A landscape with many peaks, sampled at points; each row gives a point and its height.
From any point a climber steps to the highest of the 2 points nearest to it. It stops when none of these is higher. Distance is the straight distance between rows; heights are no part of it.
q_82 (h 14.1): [117  86  96  95  95 106 107 128  89  57  83  99  80 148 111 132  80 150
  88 100]
q_21 (h 28.6): [ 95  95  76 118 118  84  92  66 114 112  51 123 145  79  74  72 134  97
  97  93]
q_52 (h 21.5): [ 93 111 121 119 106 130  85 102  80  90  87 132 112 118 108  91 126  87
 100 134]
q_852 (h 4.0): [115 130  80  74 106  91 107  77  86  95  71 103 100  94  48  74  94  98
 129  65]
q_175 (h 46.3): [ 68 107 102 112 102 111 114  59 109 128 129 124  96 102 153  88  61 121
 129 111]
q_135 (h 47.3): [105  91 102  91  96  64 115 117 120  60 144  81  49 134  96 151 105 100
  85  93]
q_635 (h 63.5): [128  80 119  81 111 122 103 107 112  64  90  37  74  94 101 126 117  87
  54 110]
q_302 (h 17.5): [ 82  49  89 113  82  91  99 110 125 101  73 103 144  87 102  81 115  63
  68 114]
q_532 (h 32.7): [ 83 105  93 127 113  74  93  94 101 125  76 119 154  83  86  88 104 126
 116  85]
q_244 (h 40.1): [112 102 110  98 113  99 132 112 109 137 122 110  95  93 105 106  90 133
 118  95]
q_318 (h 16.0): [118  87 109 103  88 111  79  90  94  87 109  73 132 111 108 125 101 117
  62 153]
q_873 (h 17.1): [ 89  58  80 108  61  98  84  85 102  96  89  99 149  83 110  94 103  87
  84 130]
q_85 (h 1.2): [111  85  57 108  83  91  64 118  96  98  70  66 109  75  50  83 103 113
 110  73]
q_803 (h 12.9): [134  85 126 125  90 112 101 117 109  80  91  82  91 126 116 137  81 155
  92  99]
q_819 (h 4.9): [100  95  95  76 124 108 106  49  94 106 100 133 102  65 113  84 137  86
  88 110]
q_717 (h 62.2): [128 121 102  96 105 110 123  95  76 106 120  97 121 114 138 135  73 113
 131 115]
q_939 (h 50.8): [ 84  96 105 104  85 107  85  53  97 106 102 130 110  79 133  93  75 115
 127 123]
q_830 (h 8.8): [100  99 111  78 118 133 122  74  91 101 110 132  75  78  91  73 136 100
  81 120]
q_834 (h 42.3): [ 63 133 139 126  93  86  57 128  92  94 115  99  88 106  73 100  96  85
  96 104]
q_495 (h 9.5): [124  68  91 105 135 117 155  72 121  81  89  86 102 103 124 112 103 128
  72 121]
q_909 (h 43.3): [ 96 104  88  90  90 101 117 106  93 138 112 117  96  84  85  83  89 115
 129 110]
q_145 (h 10.4): [ 90 109 106 134 145 103 115  90 113 113 123  93 114 105 153 100  90 139
 114  72]
q_207 (h 48.7): [106 123  84  85 128 101 117 139  68  98 143 122  94 131 105  96 122  99
  98 113]
q_545 (h 34.3): [ 98  78 118 114  62  55 111 123 133 122 152  88  79 126 122 128  99  98
  91  98]
q_312 (h 23.6): [105  95  88 104 123  86  84  53 123  98  35 125 122  90  74  95 124  62
  92 107]
q_402 (h 55.8): [ 96  86  98 117  97 115 106 111  92 106 135 133  80 105 167  86  96 104
 114  80]
q_298 (h 9.3): [ 89 126 112 120 148  78 102  66 104 125 105 119 118  91 148  97 105 114
 110  51]
q_205 (h 50.4): [ 96  81  90 111  79 118 114  93  90 122  93 126 104  95 140  76  81 102
 139  65]
q_491 (h 20.1): [115  59  89 122  84  99 109  73 149 106  47 110 109  81  89  89  83  74
 121  88]
q_250 (h 70.7): [ 97  78  81  43 120  74 101 104 127 102  94 106 109  63  93  89  79  50
  77  99]
q_425 (h 14.4): [ 92 105  79 105  76 128  72 112 102  99  60  71  63  80  56  99  92  64
 117 114]
q_184 (h 62.5): [ 91 101  96  71  93 124  82 127 110  84  93  30  81 105 112 104 103  58
  42 122]
q_213 (h 0.4): [ 88 111  94 100  90  84  80 141  93 125 104  84 101  73  58  82 106 113
 113  64]
q_158 (h 35.1): [ 99 110 105  79  86  51 100  91  96 104 145 116  94  82 117 121  81  74
 135  71]
q_616 (h 66.1): [100 130 116  83 117 101 103 108  83  77 132  85  72 108  87  90  91 130
  79  98]
q_23 (h 11.6): [124  96 129 134 118 104 121  97 102  90  97  77 124  97 129 114 100 148
  89  84]
q_3 (h 62.6): [ 90  75 127  95  95 105 119  59 123  86  90 103 112  76 121  89  94  72
  68 126]
q_812 (h 28.8): [ 74 122 119 141 126  96 118 110 115 156  87 142  92 119 117  83 115 105
 117  92]
q_501 (h 65.9): [104 127 101 110 121 105 119 113  90  87 127 121  97 151 135 131  78 112
 120 132]
q_878 (h 69.4): [128  71 111  83  96 126 101 120  98  97 101  59  91  74  96 114 122  79
  75 101]
q_123 (h 66.0): [134 117 103  66  89 118 112  87  63  99 112  81 122  99 101 124  93  94
 111 112]
q_57 (h 61.6): [ 88 121 104  83 131  86 120 133  91  52 128 105  46 121  79 102 104 107
  85  80]
q_587 (h 70.9): [116 138 109  62 104 116 107  89  70  91 124 103  87  96  90 104  95 107
  98 119]
q_249 (h 66.9): [ 82 130  85  90 100  69  41  91  87  90 105 128 106  83  78  97  90  87
 122  81]
q_689 (h 39.8): [ 90 131 143 116 116  87  68 116  98 116  95 111 107 102  85 119  94  97
 130 102]
q_27 (h 13.0): [108 116 102  94  98 108  67 149  99  81 114  51  52 129  91 122  97 141
  67  90]
q_494 (h 30.7): [ 80 119 117 116 116  85 103 112  84 108 110 102 139  96  88  82 111 131
  94  98]
q_296 (h 42.8): [ 87 109 116 133 106  52 101 123 105  78 137  96 107 145 128 128 102 104
  84 109]
q_116 (h 75.2): [111  71  93  64  95  97 110  97 114 102 100  67  96  50  83  93 112  72
  80  81]
q_239 (h 33.1): [ 98  97 124 102  43  76  85 133 101 108 132  91  87 130 127 114  64 100
 100  76]
q_808 (h 27.6): [100  93 119  97  62 123 110  97  80  94 105  78  99  94  89  75  98 117
  67  81]
q_183 (h 45.3): [ 87 104  86  94  72  80  90 125  88 122 122 131  95 115  95  99  86  95
 121 110]
q_968 (h 18.9): [119  99 104 101  96 144 128 105  77  77  98 115 100 124 119 103 111  95
  97 137]
q_210 (h 11.3): [106 116  88  83  61 128  79 146  79 137  98  51  87 110  69 112  97 109
  99  96]
q_289 (h 52.6): [ 98  93  63 108 117  63 129 129 118  83 122 109  86 138 128 145  81 146
 104 109]
q_510 (h 2.8): [150 104  48 100 108  95 102  75 104  82  83  89 109 101  50  81  94  99
 127  76]
q_189 (h 69.3): [ 99  75 124  75 100 110 124  94 129  77 100  93  84  92 108  89  83  75
  46 124]
q_996 (h 64.7): [ 79  72  98  70  73 109 101 128 120  90  84  74  91  97  96  78  98  41
  52 109]
q_238 (h 56.0): [ 98  95 120  97  90 106 112  44 117 103  78 103 126  68 116  93  78 102
  97  94]
q_778 (h 32.6): [ 78  85  69 124 111 123 115  56 109 142  69 110 139 104 132  89 101  86
 132 108]
q_508 (h 54.5): [ 91 116 102  96 137  71 131 126 101  88 145 124  65 132 110 105 132  80
  96  94]
q_869 (h 32.4): [ 94  90 120 112  43  86  91 133  92 122  99  95 109 106  94  93  67 129
 102  61]
q_382 (h 15.0): [118 103  93  97 111 115  79 118  91  78 115  63  98 112  86 119 113 137
  64 146]
q_718 (h 36.1): [ 91 103 103 106  93  44 115  98 118 122 145  92 104 102 126 127  87  74
 127  91]
q_915 (h 23.0): [116  79  78 115  68 115 109  90 109  95  54 121  91 101  68  72  95  85
 130  85]
q_9 (h 44.6): [ 67 114 108 114  82  64  78 139  95  88 134  85  98 133  95 106 108  87
  73 105]
q_546 (h 12.2): [ 92 123  96  95  58 111  75 131  94 118  90  72  73 105  59 106  66  99
 126  94]
q_967 (h 46.2): [ 85 117  79  68  89  86  83 148  71 114 139 109  86 111  88  98 103  85
 106  98]
q_326 (h 34.5): [130 103 132  94 125 119 127  82 113 117 101  89  90  83  88 119 106 111
 101 112]
q_14 (h 49.8): [103 103 102 100 115  45 132 126 136  91 135  92  68 138  97 138  87 134
  93  95]
q_701 (h 34.7): [ 81 104 127 141 128  75 117 116 139 131 117 126  78 120 123 104 114  94
 109  76]
q_750 (h 29.2): [ 84 105 109 102  71  95 114 116  70  93 121  92 127 107  97  59 100 135
  75  90]
q_507 (h 30.0): [123 108 139 109 146 123  88  92  98  83  96  92  80  83  78 119 130 120
  96 111]
q_130 (h 64.4): [ 80 112  79 101 100  54  76  94  92  92 108 150 112  91 105  74  99  99
 123  67]
q_978 (h 16.9): [ 84  84  75  87  92 113  60  92 106  81  66  93  81  79  64  98 107  36
 110 137]
q_670 (h 23.3): [ 92 101 112 108  97 122  59 109  68  96  92 117 110  91  88  88 132  83
 106 102]
q_512 (h 20.2): [ 99 109  98 115 120 128 140  96  99 150  76 130 107 108 109  70 123 109
 106  98]
q_96 (h 43.2): [ 96  73  91 112  84 141 130  75 102 119  77 122 103  95 139  84 103  67
 118 107]
q_930 (h 16.1): [122  90  81  93  89 135 123 116  77  64 105 106  79 141 114 102  99 135
  77 129]
q_568 (h 67.1): [115 105  80  69  70 111  73  80  72  90  92  91 104  87  73 113  79  77
 119 127]
q_424 (h 5.7): [133 103 102  80 114 103 115  68  93 114  60 103 118  72  78  89 113  96
 128  55]
q_449 (h 40.2): [ 58 117  81 124 120 118 109  52  96 132  93 119 123 110 139  73  74 104
 124  89]
q_646 (h 26.4): [ 95 104 119  96 129 132  58  97  96 103  92  87  88  63  75 110 136  90
  97 113]
q_995 (h 1.8): [121  82  53  98  68  99  92  97 111  78  74  53  87  91  55  76  85 103
 102  82]
q_346 (h 25.3): [ 96  84 104  96  60 126 118 101  93 100  67  97  91  88  67  65 100  90
 101  76]
q_850 (h 16.7): [ 96  65 101  86  66 100  79  90 114 100 105  79 121  86  95 116 103  94
  60 146]
q_147 (h 19.6): [111  98  75  91 111 110  76  74 100  79  48 115 111  96  65  93 119  40
 107 109]
q_692 (h 61.0): [ 67  95  97 108  94  72 100 111  82 110 140 136 110  98 146  78 113  93
 105  74]
q_687 (h 8.1): [ 96 128 114 109 128  80  80  74  93 123  74 132 114  91 126 101 106  89
 134  36]
q_159 (h 13.9): [109 118  95  88  76 130  66 111  94  88 102  38  86 131  89 118  99 146
  59 130]
q_222 (h 39.0): [ 71 100 126 134 119  57 116  88 135 103 137 107  88 116 133 124 107  84
 109  97]
q_105 (h 13.5): [133  66  83  72  99 122 132  95 105  69 109  81  80 106 112 127  95 120
  63 142]
q_317 (h 18.2): [ 98  64  94  97  96  84  91 103 141  90  52  81 122  80  73  88  90  58
  85 100]
q_311 (h 70.4): [119 111  79  82  99  97  51  85  90  91  87 116 114  83  75 119  91  83
 145 110]
q_484 (h 21.4): [ 77 117  81  93  94 128  71 103  67  80  79  91  98  86  72  66 133  73
  92 108]
q_99 (h 12.8): [100 112 115 106 136 121 135  96  92  98 100 135  85 100  99  69 134 126
  84  99]
q_418 (h 58.8): [111 116  82 109 147  97 123 107  99  78 118 113 102 127 124 127  90 147
 102 134]
q_243 (h 7.0): [113 115 127  91 107  95  92  71  84 104  78 110 110  67 100 101  93  99
 133  42]
q_579 (h 36.0): [ 99 109 120 131 109  98  78  84 114 132  65 101 145  82  79 112 100 109
 128 108]

Where does a climber stop that starts at each point below?
q_507: q_587
q_687: q_670
q_85: q_670
q_317: q_9
q_830: q_222
q_449: q_189
q_778: q_311
q_546: q_9
